Each row is a point on a tangle of strands that fork and nearly touch. The rows are in no order.
Two points are linked if the straight distance between their rows is under 106. Some points are linked to none.
karif: [ 13  -2   9  18 -53  -5 -11 -41  -2 -11 -13 -32 -11 -23  16  14  -6  47
  15  27  16 -19 -18  -8 -23  12 -26  -2  15 -19 -44 -14   9  30]
Vil: [-11 -16   1  27  -1  27   4  22   9   1  -1  52  24   1 -11  39 -27 -32
   2 -20  41  20 -23   2  28 -11 -29  -1  44  13   3  -9  18 -40]
timet: [-39 -18  33 -21  10  27 -13 -13 -12   6   0 -74  26 -10  -7 -32   6 -38
   9 -16  -5  34  14  19  14  16  18  20  -1  57   0   7   6 -31]
gubeg: [  9 -11 -24 -20  -2  19  17  63  30  22  12   6 -46  38 -10 -26  -7  52
  22  23 -12  -1 -19  32 -10   3  30  15 -13 -18  -5 -11 -21  -6]
mag: [-48 -11  13  36   2  -9 -29 -34 -22 -16   1 -20  32 -44  17   0  -2 -40
  -1  -7  23  15  17  18   9  24 -34   4  13  10 -11  16   4   1]
pil: [  4   9  15  -5  22  -7  26 -37  -7 -19 -17 -37  20  -1  -2 -11 -17 -22
  31  18 -21  17  20   4  -9  -2 -28   3 -27   9 -25 -31  32  33]
Kodi: [ 12   3  11  10  38 -30   5  -5 -18 -16  17  66  48  -9   5  39 -28 -34
  -9   0  12  -8   3 -48  20 -11 -37 -43  -3 -12  16  -2  29  13]
maru: [ 14   0  42 -22 -25 -17  -9  10   5  40  12 -25  16   9   0  63  12   8
  35  28   9 -42 -24 -56  11  18  12 -45  16 -15 -30  -5  27 -20]
taga: [ 12  50  20 -22  15 -43  10  -8 -19  29 -30 -44   1  31   5  -3  18 -13
  15   8 -30 -41   4 -31 -16  -8  35   4 -15  21   8  25  18   8]
zibi: [-38 -25  39 -34  -3  13 -10  20  12   9   5 -20  17   9   4  25  31 -31
  16 -29  39  -4 -22 -26  17   0  49  -2   4  15  26  21  -2 -62]
gab: [ 16 -10  -3 -21 -74  47 -42 -13  44   3   9 -22 -34 -10   7 -26  29  32
 -17   0 -16  29  -2  22 -26   2  28  21  30   2  -7  13 -23 -31]
donat: [  9  23 -12   5 -28 -18  10 -62  -4  -8 -25   9   5 -12  20 -24  19  12
 -42  -4 -50  -5  12   7 -36 -23   7  49  -3  -6  24  29 -21   6]
rup: [-25  33 -27 -11  47   0   2 -16 -27  -4 -14   7 -12   4   5 -46  -8 -24
 -47 -36 -25  27  36  38   5 -19   6  10 -26  18  37  26 -15   8]
Tepe: [ 16  14  28 -23 -38 -22  10 -40  10  -4   5 -23  -9  -2  14   0  38  43
  -6   7 -14 -16 -12 -30 -13  -1  39  -9 -19 -29  -5  18   9  15]
Kavi: [ 35  12   0   4 -57  -1 -22  -8  10  15 -21 -46 -36   0  -7  24  33  43
  20  21   9 -33 -28  23 -22  11  15  19  18  -9  -7  -7 -29 -16]
zulup: [ 21 -13  -9  -5 -37  17  17 -38  23 -21  11   1 -22 -14   2 -42   7  38
 -18  18 -34  27   6  23 -23  -1  -1   8 -10 -20 -18 -12  -1  20]
Kema: [ -8 -22  -7  31 -25  20 -28   2  -1   8  -7 -39  -6 -21 -21   5  -7  10
  15  14  16  17  -5  57  17  29 -37   5  43   6 -35 -24 -19 -18]
rumid: [ 39  -4 -19 -16  -1  -7  21  24   3  14  11  31 -29  26 -27  10  -8  60
 -18  13  13  -4 -30  -3  25 -11  19 -17 -24 -35  -4 -12 -17  20]
Tisoz: [ -5  34  10 -49  35 -15  15  24 -23  32  -4 -51 -31  38  -4 -15 -24  21
  -9 -15   7 -35  -5  10   4 -16  59   3 -23  21  23  32  -5 -30]
gez: [  2  17  12 -28  13 -17  35 -47 -14  -5 -11 -44  -5   3   5 -39   0  18
  -5  20 -45  -4   9  24 -19  -8  16   9 -34   0   4   8   8  11]
suf: [  4  26  24 -14  25 -32  34 -52 -29 -22  -7 -35   6 -11  13 -23   4  -8
   7  21 -49 -12  26 -15 -13  -2  -6 -19 -43   1  -8  -5  25  39]
Ruzap: [-15 -39   4 -20 -26  44  -4  32  55   4  16  -4 -12  11  -1 -19  13   3
  20  -8   3  38  -6  11  -6   8  19  14  21   9 -16 -12  -2 -30]
Binuz: [-15   5   6  17 -31  10 -64 -15 -20  -3 -13 -54  -1 -42  -4  -3  22 -10
 -31 -11  20   4  13  34  27  24  -2   0  42  36  -7  12 -24 -32]
mibas: [ 32  14 -13 -30  -3   3  43   5  12  22   2  -3 -41  33 -20 -26 -15  74
 -15  20 -26 -13 -20  27   3 -14  25   0 -24 -20   2  -7 -17   5]
kul: [ 11 -34  15 -14  11  -8  28 -21  14 -48  18  14   7  -5   8 -15   8   3
  -1   4   5  14   4 -36 -16 -12   9 -14 -34 -32   4 -17  16  23]
Bebiv: [ 28  14 -20  25 -28  17 -18  -7  22   0 -42   1 -15  11   9   9  -5 -18
  18 -23  15   4   4 -21 -56 -21 -11  54  14  29 -13 -18   6  22]
deso: [-55  -2  30 -11  11 -28 -13   6 -25  27  34 -42  15   0  11 -11  32 -14
   4  12   2 -46   2 -20  21  43  42 -38 -18 -14  15  48  11  -7]
Dibuk: [ 17 -27  -9  -3 -41  13 -10  19  28  -5  13  36 -20  12   4  30  14  38
   1  -8  40   0 -29 -29 -14  -7  23   4  -2 -46  -1  -6 -12   9]
zevit: [ 18 -22  14 -18 -25  25  10  -9  43 -11  14  42   1   2  -4  21 -12  14
 -22 -22  44  26  -9 -47  18 -23  -7 -27  10   7  -7 -24  19  -1]
Leki: [-11   6  16 -44   8   3  15 -25  -5  13  -5 -66 -12  16   3 -55   0  14
   0   7 -33   4   2  30 -27  -6  45  25 -23  19  13  24  -4 -27]
Bub: [  3  20 -36 -18  12  15  13  21  13  16  -7  11 -33  28  -3 -51 -10  26
 -22  -3 -42  10  11  51 -14 -14  22  31  -4   9  21  14 -28  -8]
tev: [-43   7  49  34 -20  15 -12  -5 -22  18  19   9  46 -38  14  42  -1 -38
  10 -12  28 -36 -20 -31  31  19 -23 -32  56  32   1  24  42 -51]
nalov: [ 23  34 -38  13 -16  20  23 -32  14  12 -31   8  -4   3   2 -34 -16   6
 -18  16 -86  11  29  49 -41 -20 -32  51   6  18   0  -9 -22   8]
sal: [ 13 -22 -22  13  34  13  35  -9  10 -49   5  24  -1 -10  -1 -24 -31 -14
  27  15 -29  36  24   5 -21 -10 -53 -16 -21 -23 -10 -60  12  38]
Nufim: [-34 -17 -29  16   9  27 -27  19   4  -4  10   4  -3 -12  -8 -36 -11 -20
 -17 -13  -6  52  28  63  22  23 -21   3  24   7  -3   2 -19 -12]
dat: [ 21  10 -31   5 -20  25  24  60  45   6  10  51 -32   6  16 -37  -3  33
  16  17 -72   1   0  19 -54   1  15  37 -16   6   1   4 -24  39]
zel: [ 37 -14   7  -5  23 -11  28  -8  -3  -3  12  36  22   1 -30  30 -48  11
   1  27  14   9 -16 -25  39 -10 -46 -55 -11  -6 -14 -40  16  14]
goloz: [ 20   8 -37  10  11   3  34 -42 -10 -22   9  42 -27 -21   1 -47  -2  32
 -51   0 -73  19  21  38  -8 -22 -31   1 -18 -25  16  -9 -29  25]
Vas: [ 15  20 -27   5   3  13 -31  31  -7  17 -34 -30 -29   7 -26  -3  11  -4
 -15 -17   8   0   9  48  22   1  10  23  30  42  12  -8 -37 -29]
depek: [  4  25 -22 -18  44   8  35 -44 -21  -4   2  -5 -26 -14  -7 -51 -25  14
 -44   0 -63  27  31  53   5 -22 -32 -22 -28   5  13 -13  -8  11]
doku: [ -5 -47  11   8  13  18  43  -8  28 -38  23  23  26 -10  -9 -11 -28  -5
  29  24   3  29  -2  10   6   1 -40 -26  -5 -22 -12 -42  25   1]
Saze: [-10  17   0   4  12   1 -12 -18   5  -9 -26  18  21   4   9   8  -6 -51
 -13 -43  26  27  27 -31   1 -23 -12  14   3  42   4   3  19  16]
pim: [ -2  -1   9 -46  67  -9  28  18 -11  -3  16  -2   2  36  -3 -16 -34 -12
  -2 -13  12   3   6 -18   4 -25  29  -8 -45   5  20   8  16  -2]
Guna: [-23  -5  26  11 -39  -3 -25   1  -8  24  17   7  12 -25  -1  53   0  16
 -14   6  44 -34 -23 -25  51  26 -11 -62  40  -5 -18  12   6 -26]
vip: [ 22  27  -2  10 -18  -5 -16 -28   6  -4 -32  12   0   3  18  27  -7 -13
  -9 -28  26  -2   7 -50 -25 -22 -17  14  12  27 -17  -1  24  32]
Mome: [ 13  10 -11   1  -6  17   9   0  13  10 -17 -13 -12  16 -19 -14 -12   6
   5   6  -6  25  10  30   4  -2 -15  12   5  17 -26 -25   0   8]
Vova: [-15  33  13 -10  47 -35   1  15 -40  29  -6 -46  18  23  -7   3  -5 -28
  15   6 -13 -32  13  -6  14  14  10 -16 -23  20   3  19  17  11]
fakez: [ 13  -8 -31  38 -44   2 -49  11   1  -9 -11  -6 -34 -20  15  11  39  14
   6  -5  34 -29 -20  19 -49   6  16  47  18 -24  20  15 -41  -6]
vur: [  2  35  -1  38 -25 -40 -34 -48 -28  -7 -37 -50   4 -29  21  -3  22 -13
  12  16 -20 -33  14  15 -36  15 -17  29  22   8  -4  24  -4  13]
tok: [ 14 -26  -8 -14 -46  46 -17  57  59  23   8 -11 -43  10  -4  -8  25  24
  39   4 -13  14 -13  18 -26  15  23  25  26  15 -25 -17 -25 -32]
tumin: [  5  30  28 -45 -33   6 -21 -17  18  19 -23 -35 -14  13   7   2  42  -1
 -16 -32   6  -1   2 -37   1 -18  56   5   0  38  17  25  -6 -23]
votub: [  3 -10   2  -8   7 -17  -1   9  -7  -2  25  44   5   0 -11  28  -2  18
 -46 -10  38  -6  -8 -25  55  -2   7 -53  -5 -22   9  13  -5   7]
tirif: [  8 -41 -10  16 -26  17   7 -16  31 -47  13  28  -1 -18  21 -11  -7  15
  10   0  16  19  -2 -26 -45  -9 -13  13  -3 -33 -13 -25  15  37]
leti: [-15 -44 -23  22 -20   8 -49  37  12  -8   2  -7 -22 -14   4  22  45  -8
  19 -14  51 -12 -17  21 -13  18  21  32  33 -19  19   8 -41 -44]
Vifo: [ 13 -27  28 -10 -10   3   9  29   1  -1  14  56  31  14   2  65  -5 -11
  34  11  35 -15 -57 -26   0  -5  10   5  14 -34   8  -1  23 -52]
lukep: [ 12  10  11 -45  18 -17   4  36  -8  30  -8 -48 -30  44 -11  10   9  29
  24  14  13 -39 -28   3  -7  -6  53  13 -22  -8   6  10 -12 -30]
kasef: [ 27  -6 -55  27  14   6  24  15   3 -13   5  54 -26  -2 -20 -12 -28  30
  -5  11 -14  22   3  16   3  -6 -34 -17 -20 -37  -3 -36 -20  51]
miki: [-14  43  13  14  11 -10 -13 -28 -21  13 -18 -13  28 -12   3  18 -12 -44
 -13 -21   5   3  36 -26  25   2 -36 -25   5  54 -17  -1  26  26]
buvom: [-17 -38 -23  23  -3  13 -16  67  22  -5   6  37 -11  15   2   9  18 -12
  32  -3  32  -2 -18  10 -22   6  16  42   9 -30  15  -1 -23 -22]
sepul: [  5 -33  14  14 -22  -3  -4 -47   8 -49  17  27   4 -38  34  12  -6  34
 -10  -8  35  -6  -8 -61 -26 -12 -32 -23   6 -29 -19 -12  27  34]
Mepil: [ -1   3 -39   9  12  30  -6  51  34   3  -5  61 -11  26   0  -8 -13 -28
  -4 -33  10  35  22  -4  -2 -17  -5  22  11  24   6  -9 -11   5]
nage: [-17 -42  19 -21  -7  31  16  18  52  -8   8  18  16  17   7  -3   8 -27
  33 -18  22  34 -10 -27 -17 -16  20  24   5   4   5  -7  22 -34]
livig: [ 32  11  -6  13 -59   6   2 -33  13   3 -17 -24 -22  -6   1  -1   7  53
  -2  26 -11 -11 -16  22 -26   6  -1  19   7 -18 -22 -13 -14  13]
Ret: [  1 -20 -30  19  -5  31   8  31  39  -5   8  18  -4   2  -4 -18 -27  -5
  31   7 -25  42  12  31 -15  13 -41  12  18  12 -38 -32   2  18]
nifu: [-53  -1  32  31   2   3 -18  -2 -25   7   8 -21  42 -31  -3  28  -1 -42
   0  -8  24 -13  -4  14  43  30 -24 -20  30  28   2  15   3 -34]
bime: [-55 -12  19 -11  58  26  13  14 -23  11   9 -44  32   3 -12 -20 -26 -42
   7 -25   3  23  10  32  32   9   0   1  -8  40  14   6   4 -28]
lelo: [  9  21  -4 -15  20  -8 -12  37  -6  17 -28  -6  -9  40 -15  23   7 -20
   4 -16  24  -8  -3 -13   8 -19  23  24  -5  24   7   0  -6 -16]
saro: [-16 -22  22 -43  17   4  14  12  11   6   8 -49  -5  28  -1 -21   3   6
  30   5  10   3 -11   7  -7  -3  47  14 -28  -4   2   4   1 -22]
ket: [ 20  10 -10  25   4 -23  22 -70 -36 -42   8  31 -23 -52   8 -28  11  34
 -48  -5 -46   1  24   9   2 -17 -37 -17 -21 -32   4  -9 -18  39]
fuzu: [  5  24  25 -22 -25  -3 -37 -13   1  18 -33 -75  -6  -6   0   2  46 -24
  10 -20   2 -11   7 -16  -4   0  40  13  15  61  15  18  -8 -34]
nabop: [  6  12   3  26 -24 -36   4 -68 -29 -41   3  15 -11 -50  32 -12  19  37
 -37  -7 -26 -20  14 -26 -18  -5 -17 -11  -6 -35 -10  13   3  48]
tizak: [ 17  41  23 -42  -1 -22  10 -17   7  15 -26 -20  -6  30  10  -5  27  -4
  -5 -21 -13 -11   3 -47 -16 -29  52  18 -26  26  20  28  11   4]
nute: [ 36  46  -8  -8  36 -42  42 -28 -34  -7 -12  17 -11  12  -6  -5  -5  29
 -31  -2 -49 -27   7 -18   6 -27  -4 -24 -35 -15  15   2   2  40]
Keken: [  9  -9   5 -24  -9  11  -2  25  11  13   7  47   1  19 -17  45 -11   5
 -30 -16  46   7 -24 -28  50 -14  10 -32  14   2   3  -6   0 -21]
Pigi: [ 29 -13 -16 -26  47  20  41  43  20  12   7  32   2  41 -28   1 -56   9
  24  20   0  20  -8  -1  13 -21 -18 -12 -17   0 -11 -43  12   4]
zez: [ 42  51 -24   9 -14   2  25 -22   0  19 -43   3 -17  18 -18   0 -17  21
 -20   3 -26   4   8  18  -2 -21 -22  15   0  23  -7 -22  -7  27]
saker: [-24  10   5 -35  52  -5  22 -21 -17 -11   4 -13  -6   7   9 -46 -10 -25
 -24 -29 -13  18  27   1  -5 -20  32   1 -49  20  34  27   7   8]
nidok: [ 20  44 -14  24 -14 -38 -14 -26 -19  13 -44 -44  -6  -2  -1   5  30   6
  -3  17 -28 -50   2  37 -21   3   0  34  21  15  23  21 -32 -11]
giz: [  8  16  18  11  -4 -18   2 -63  -5 -31 -12   0  11 -27  29  -2  -1 -13
  -6  -8  -1   4  27 -50 -23 -11 -30 -12  -7  19 -22  -5  35  46]
Kif: [ 10 -13 -16  13  42   0  12  59 -16  12  -6  49  29  32 -21  45 -39 -24
  40  18  18  -1 -30  10  10  -3 -24  25   6 -27   7 -24  -4 -21]
bigi: [  6  32 -56   0  35  21   7  54  12  18 -12  51 -35  34 -10 -31 -17   4
 -17 -24 -22  25  22  27   1 -21   1  21  -5  18  22   2 -25  15]
kapuz: [  5   1  -5  31  29  -9  -4  38 -34  14  -8  56  34  12 -21  67 -35 -32
  21   4  28  -9 -38  12  33  -2 -36   1  34  -8   8  -3   1 -38]
kufi: [-21 -23  25 -15 -10  26 -34  29   2   8 -14 -46   3 -12  -6  36  40 -33
   7 -38  35  -6  -9 -14  28   8  35   5  36  49  20  -2 -19 -77]
luto: [ 28  -5  26 -20 -13 -14  -1  -9  22  -7  15  32  16   6  11  38   3   5
  -5 -12  30  -3 -14 -74   3 -17   8 -24  -9 -11  -8  -3  28  14]
bikin: [-13 -13 -19  11   5 -17   7 -13 -18 -32   1  -5  -4  -3  13 -37   8   9
  10  21 -19   3   1  39 -27  12  13  28 -27 -53  11   7 -14  29]
padob: [ -4   1 -16  37  23 -12  -8  -1 -16 -23  -8  62  38  -3  14  43 -34 -42
   5 -16  33   4  -3 -25  -5 -17 -50   3  12  -8   9  -4  22  20]
Bil: [  7 -16 -35  42   6   2  -2  32  -6  -9  -7  56  17   9  -2  33 -31 -19
  24   5  31   4 -16  -2 -15  -7 -33  21   6 -33   3 -22  -3  21]
Seg: [-32 -37  44 -11   9  26  29  -3  19 -19  17  18  46   0   6   4   3 -50
  30 -15  23  25 -20 -20   5 -13  13  11   1  11  21   8  36 -44]
Peker: [ 18 -18  31 -52  67 -21  30  20  -9  -3  40  24  29  28  -5   9 -31  -4
  -1  13   5 -17 -18 -46  12 -16  19 -38 -42 -15  24   1  28  -8]
zozu: [ -6 -25  10  27 -41  14 -24 -25   2   3 -10 -30   2 -22   4  25 -16  22
  21  14  41  -2 -19  13  -4  14 -45  -3  41   4 -47 -22   9  -6]
fikek: [-28   3  38 -30  18 -22  15  -7 -15  29  51 -33  18   3   5 -19  17  -6
  -2  18 -21 -48  11 -56  15  33  37 -57 -35  -6   6  26  42  12]
Vakub: [-18 -22 -14  33 -15  -8 -17 -40 -17 -31  15  18  -4 -49  12  -6 -13  27
 -25  10  23  15   8  22  15  17 -43 -21   5 -38 -20  -3  -7  29]
rofod: [ 11  22  -4  -2  49 -59 -14  30 -39  24  12  34  38  17   4  29  -6 -29
   2  18 -14 -39   7 -49   7  15   7 -29 -10 -39  13  20  24  23]
pusek: [-17 -27 -15  31  10  30  20  -1  18 -10  11  16  22 -15 -12  -3 -39 -14
  22   7   4  43   3  35  19   8 -63 -11  23  -1 -24 -37  16  -3]
tekuv: [-36  43 -10  -3  40 -12  -7 -27 -51  11  -9 -31  -1  -8  -1 -26  -7 -20
 -38 -12 -26   2  27  55  24  10  -5 -10 -25  18  23  27 -15  10]
Bavaf: [-17 -28   8  -2  35   7  -6  39 -16  18  -3 -82 -11   7 -23  -6  14   3
  36  15   9 -11 -15  57   7  21  17  24  13   4  -3  -7 -29 -49]
Nedok: [ 25  29 -28 -14  57 -17  30  -3 -23  -3  -3  29 -19  24 -17 -14 -26  19
 -33 -12 -19   7  11   2  15 -33  -7 -21 -41  -8  21  -8  -8  32]
zisot: [ 18   5 -44  -4  32  14  30  58  27  -8  10  65 -31  27   7 -41 -14  15
   7  -4 -37  17  13   1 -33 -21  11  24 -35  -9  17  -9 -11  38]
Gagu: [  8 -26  -2 -11  47  11  40   6   2 -13  22  21  13  10 -28  -5 -42   5
   2  18   6  19  -6  13  38  -7 -32 -44 -21 -13  -1 -38  11   4]
vuga: [ -2  -3  10 -12 -26  29 -34 -25   5   5 -12 -67  -2 -12 -12 -39  17 -13
  -3   1 -23  34  19  36  -8   7  18  31  21  42  -6   9  -8 -37]
Ligam: [ 11  42 -14  21   2 -48 -19  -5 -28  11  -7  34  -3   1   1  25  11   0
 -37 -15   8 -26  12 -37  20  -1   1 -25   2 -10   4  26   4  37]
Rav: [  7  21 -17  -4 -12  -4  -2 -11   7   1 -18   7 -18  15   4 -27  24  12
 -26 -14 -10   6   5  15 -18 -16  29  36 -11  -3  24  19 -22   2]
Bal: [-27 -25  13  15   0 -42  -4   2 -16 -33  14   7  33 -10  26  19  11 -11
  27  24  20 -29 -17 -24 -13  21   6  -3  -7 -65   8  17  14  18]
gefib: [ 37  61  -9  18  -5 -31  24 -47 -20   3 -40  12  -5   2   3  12  -5  16
 -22  -3 -38 -19  12 -14 -10 -23 -25   3  -8   8  -6  -6   7  45]
zanob: [  2  -1  30  10  21 -14  27 -45  -7 -40  -1   1  35 -24  15   7 -24 -32
  17  11  -5   5  25 -44  -8  -6 -50 -31 -17   8 -14 -31  39  33]
guta: [ 29  45  -1   5 -20 -22 -31 -11  -9  22 -44 -63 -20 -10  -9  20  45  -8
   6  -3  -9 -47   4   9  -7   3  15  22  33  51  14  14 -19 -29]
ziriv: [ -5   1 -11  -8  33  -3   4  35 -27  30  -6 -20  -9  28 -36  23 -27  11
   0  14  20  -9 -18  38  54   9  -7 -25   1  -1 -10 -13 -17 -15]
kuf: [ 16 -29  34 -34  45 -28  36  -4  -7 -42  32   8  28  14   5  -2  -9   2
   9  26 -10 -15  -8 -55  -6  -9  13 -36 -47 -39  12 -16  26  21]
gero: [  3  10  -5  33 -26 -37 -14 -44 -29 -14  10  15 -15 -44  15   6   9  56
 -33   5   9 -20   2 -16  16  13 -24 -34   5 -37 -24  16  -2  44]
peke: [-10   2  10   5   6 -35  -1  15 -31  26  11 -13   8   3 -21  33  -7  17
   1  34  15 -32 -19   8  52  31 -10 -52   0 -24 -17   3  -2   4]
zud: [ 25   1 -19  15  -3  22  11  38  32  -1 -24  20  -2  28   2   3 -16 -26
  51  -4  -2  14   8 -22 -50 -17  -3  60  -1  10 -16 -32  10  21]
Nira: [  8 -17 -18 -10 -47  30 -19  13  42  -3  16   1 -23   1  16 -47  29  20
   9  14 -44  30   1  26 -50   7  31  47   9  -9   1  24 -22 -12]
Degig: [ 23  27 -47  31 -19  26  -5  19  29   5 -21  25 -17   1   9 -34 -12 -10
  14   2 -59  22  24  35 -58  -4 -24  53  15  31  -7  -6 -17  26]
sisif: [-36 -18  11  18 -12 -13 -36 -36 -25 -19   7 -49  12 -34   8 -26  21 -13
   2  20   1  13  11  44  -7  32   1  16  -1 -15  -7  26 -14  -7]
nukik: [-19  58   9  -3  32 -12  -1 -23 -43  25 -17 -46  11  -3 -12  -6  -9 -26
 -18  -8 -25  -8  33  20  33  13 -18 -26 -16  52  -5   8   7  16]
rolu: [ 30  -8  -9  -7 -25  19 -15  38  20  21 -15 -42 -45  16 -22  17  32  29
  35  14  14 -21 -23  27 -14   8  25  26  14   2  -8 -23 -34 -40]
Kaz: [-17  -2  58  -1  17  11  22   6 -12   6  12  17  60   3   1  36  -3 -64
  34 -13  10  -6 -33 -39  11  -6  10   7  15  28  19  23  50 -55]
fum: [ 11 -16 -28  -3 -29  23   5  24  44 -17  35  42 -24  -6  27 -59  11  29
  -7  17 -87  23   7  30 -50   7  17  33 -11  -7   3  28 -24  18]
Gasok: [-27 -35 -28  27  -2  11 -16 -13   2 -33  26  29  -3 -30   8 -35  -2  -6
 -23   2   0  43  24  43   1  16 -28  -1   2 -34  -4   3 -13  17]
taso: [ -3   3  14   0  11 -24 -27  32 -21  23  -9 -56  -3   7 -11  35  37 -16
  29   6  23 -45 -14  -1  15  22  24  -4  14  12   6  11 -13 -36]
bap: [-44 -10   2  -2  16  29 -10   7 -13   3   8 -20  15 -12 -17 -17 -20 -17
 -29 -17  11  32  17  52  55  20 -13 -21   8  28  -1 -10  -9 -21]
mimu: [-20   5  18  30  13 -25  -3 -27 -16  -7  28  37  37 -39  19  19  -9 -22
 -15   5  14 -22  23 -55  20  11 -41 -58   5  -6  -7  10  37  22]
gudem: [ -2   2   4   1 -35 -20 -18 -31   4 -16  -5  -5  -8  -9  19  -4  33  13
 -13 -12  13  -3  -5 -14 -22   1  30  15  -7 -23   7  26  -6  13]
turep: [ 23  -1  30 -11 -26  -7  -9  -4  11  19  -2   9  20   6   8  65  -9   0
  21   5  28 -26 -25 -67   0  -3 -12 -28  27   5 -28  -8  36  -7]
fev: [-55 -18  36  -3   4  19   7  -3 -13  -4  29   2  37 -24  -3   3  -7 -25
 -26 -12  29   5  -4  12  65  20  -6 -40   0  23  13  11   9 -25]
dukar: [  4 -46 -20  15 -40  30  -5  -7  47 -38  33  34 -19 -29  22 -42   0  22
   2   7 -23  37   8   3 -51  10  -8  12   5 -23 -23 -12   1  33]
podu: [ 18  13  36 -16 -32 -33   3 -20   6  20  16 -25   4  -2   7  20  24  38
  10  24  -6 -34  -7 -57   7  15  16 -53  -3 -32 -26   4  31  20]
bugu: [ -9 -29 -30   1   7  20  -2  91  39  10  21  45 -30  27   6 -19   4  12
  38   6  -7   6  -8  18 -19   9  23  34  -7 -15   4   0 -22   1]
tobuk: [ 25 -14 -17  -8 -17   2  -7  46   6  19   2  33 -24  28 -20  39   0  25
  -2   6  37  -7 -31  -6  17  -5  17   0  -3 -28  -6 -15 -23  -8]
gigu: [-29  -6  43 -27  24  -3   6  24 -10  22  12 -17  35  21  -4  29   6 -38
  15  -8  17 -21 -19 -31  26   5  28 -13  -6  20  15  19  21 -38]
Luf: [  8 -11 -42  54 -30  13 -31  21   1 -12 -20  13 -19 -11  12  -1   6   4
  22   5  12 -14  -7  22 -60   6 -10  55  17 -21   3  -5 -25  27]
letam: [ -8   0 -11 -12  26  10   2  14  18 -12  -3  50   9  17   0  -8  -4 -36
 -26 -40  30  37  21 -21  12 -28   5   6 -10  17  20  -1   8   6]
Rir: [ -6  -3  -1 -12  11  22 -36  40 -12  11 -30 -65 -14  -8 -20   9  29 -27
  -5 -31  15  -1   9  23  29   4  31  21  33  62  13  -8 -29 -59]
velu: [-50   0  33   3 -18 -24 -23 -13  -4  13  29  -8  28 -25  24   4  41 -31
  -8 -10  17 -27  14 -59  12  28  27 -36   0  -2  13  43  25   0]
bas: [ -3 -12  19 -18 -70  33 -48 -29  31   0   1 -27 -20 -22  16  12  29  25
 -15 -25  35  15  -8 -14 -10   2  19  -2  28  -1  -8  11 -10 -22]
Lan: [ -8 -23 -51  36  -8  14  -5  25  11  -6  18  49 -24 -12  -8 -18 -13  23
 -20   6   2  29   3  47  11  17 -25  -6   7 -38  -4  -9 -31  27]
Seb: [-31   1  16   6   0 -35 -11  -3 -28  10  18 -23   7  -8   1   4  22   5
  -7  16  14 -29  -5  10  29  35  16 -31 -11 -26   0  27  -4   7]
kirer: [ 36  -5  -7 -10  20  11  30  25  19  -4 -15  23  17  36 -14  17 -35 -15
  41  14   4  13  -5 -28 -18 -23 -15  24 -15  -2 -19 -46  24  18]
Bibo: [ 11   2 -31  14 -36  14   7 -48  10  -5 -11  13   3 -17  14 -41   3  13
 -35  25 -81   6  21  35 -52 -15 -17  56  10 -13  10  19 -29  -3]
dabog: [-16   9  22 -15  28 -15  15 -26 -19  -6  21  -2  13 -15  -2 -10   1 -12
 -33  -9  -1  -2  24 -22  35   6  -5 -50 -31  13   2   6  17  22]
Kap: [-38  -8  40  19 -11 -13  -8 -20  -4  -1  30  27  47 -31  26  27   6 -33
  10  -2  26 -30  -5 -57   8  14 -10 -38  22  -5   2  31  46 -13]
Dimok: [  5  20 -18  -5 -11   4 -14  20 -16  27 -20 -19 -33  15 -31   1  -5  31
 -36  -1  14   1 -10  50  56   9   8 -23  17  15  -4  -8 -34 -16]
luvaf: [-13 -31   6  23  15  12  -1  41  -8  15 -10 -44   4   3 -33  28   4  -7
  39  14  19  -4 -23  43  18  19 -15  14  36   4 -16 -28 -17 -49]

Follow the links from the first point to the second, and from the first to the third. Name the last point that the two ways share.
tirif, Pigi, votub: Saze
rup, pusek, fum: Saze
Mome, Tepe, Nira: bigi
kufi, nifu, Kodi: Kap
luto, Bibo, livig: Rav
nifu, Vil, sepul: Kap
taga, dukar, nute: nukik
Rir, Kema, vip: livig
giz, Seg, vur: nukik

A fork is a point with three links, a tip a point with one. Leave the first point through the second and follow the links. Name the first fork or tip that comes.
Vas, Rir: livig
nukik, tekuv: tirif
Kaz, gigu: deso
vip, giz: Tisoz

Name the points in between on the shortest way along the links from the first point to the second, in order.
Gasok, tok: Nufim bap fev nifu tev Kap velu deso Seb peke ziriv Dimok Vas Rir kufi zibi gigu Kaz Seg nage Ruzap
ziriv, nukik: Dimok Vas Rir kufi zibi gigu Kaz Seg nage Ruzap tok rolu Kavi livig zulup dukar tirif kul kuf Peker pim saker rup tekuv
sepul, Nira: tirif kul kuf Peker pim saker rup tekuv nukik miki Saze letam Mepil bigi zisot dat fum
buvom, Degig: bugu gubeg mibas rumid tobuk Keken zevit luto turep maru podu Tepe gudem Rav donat Bibo nalov
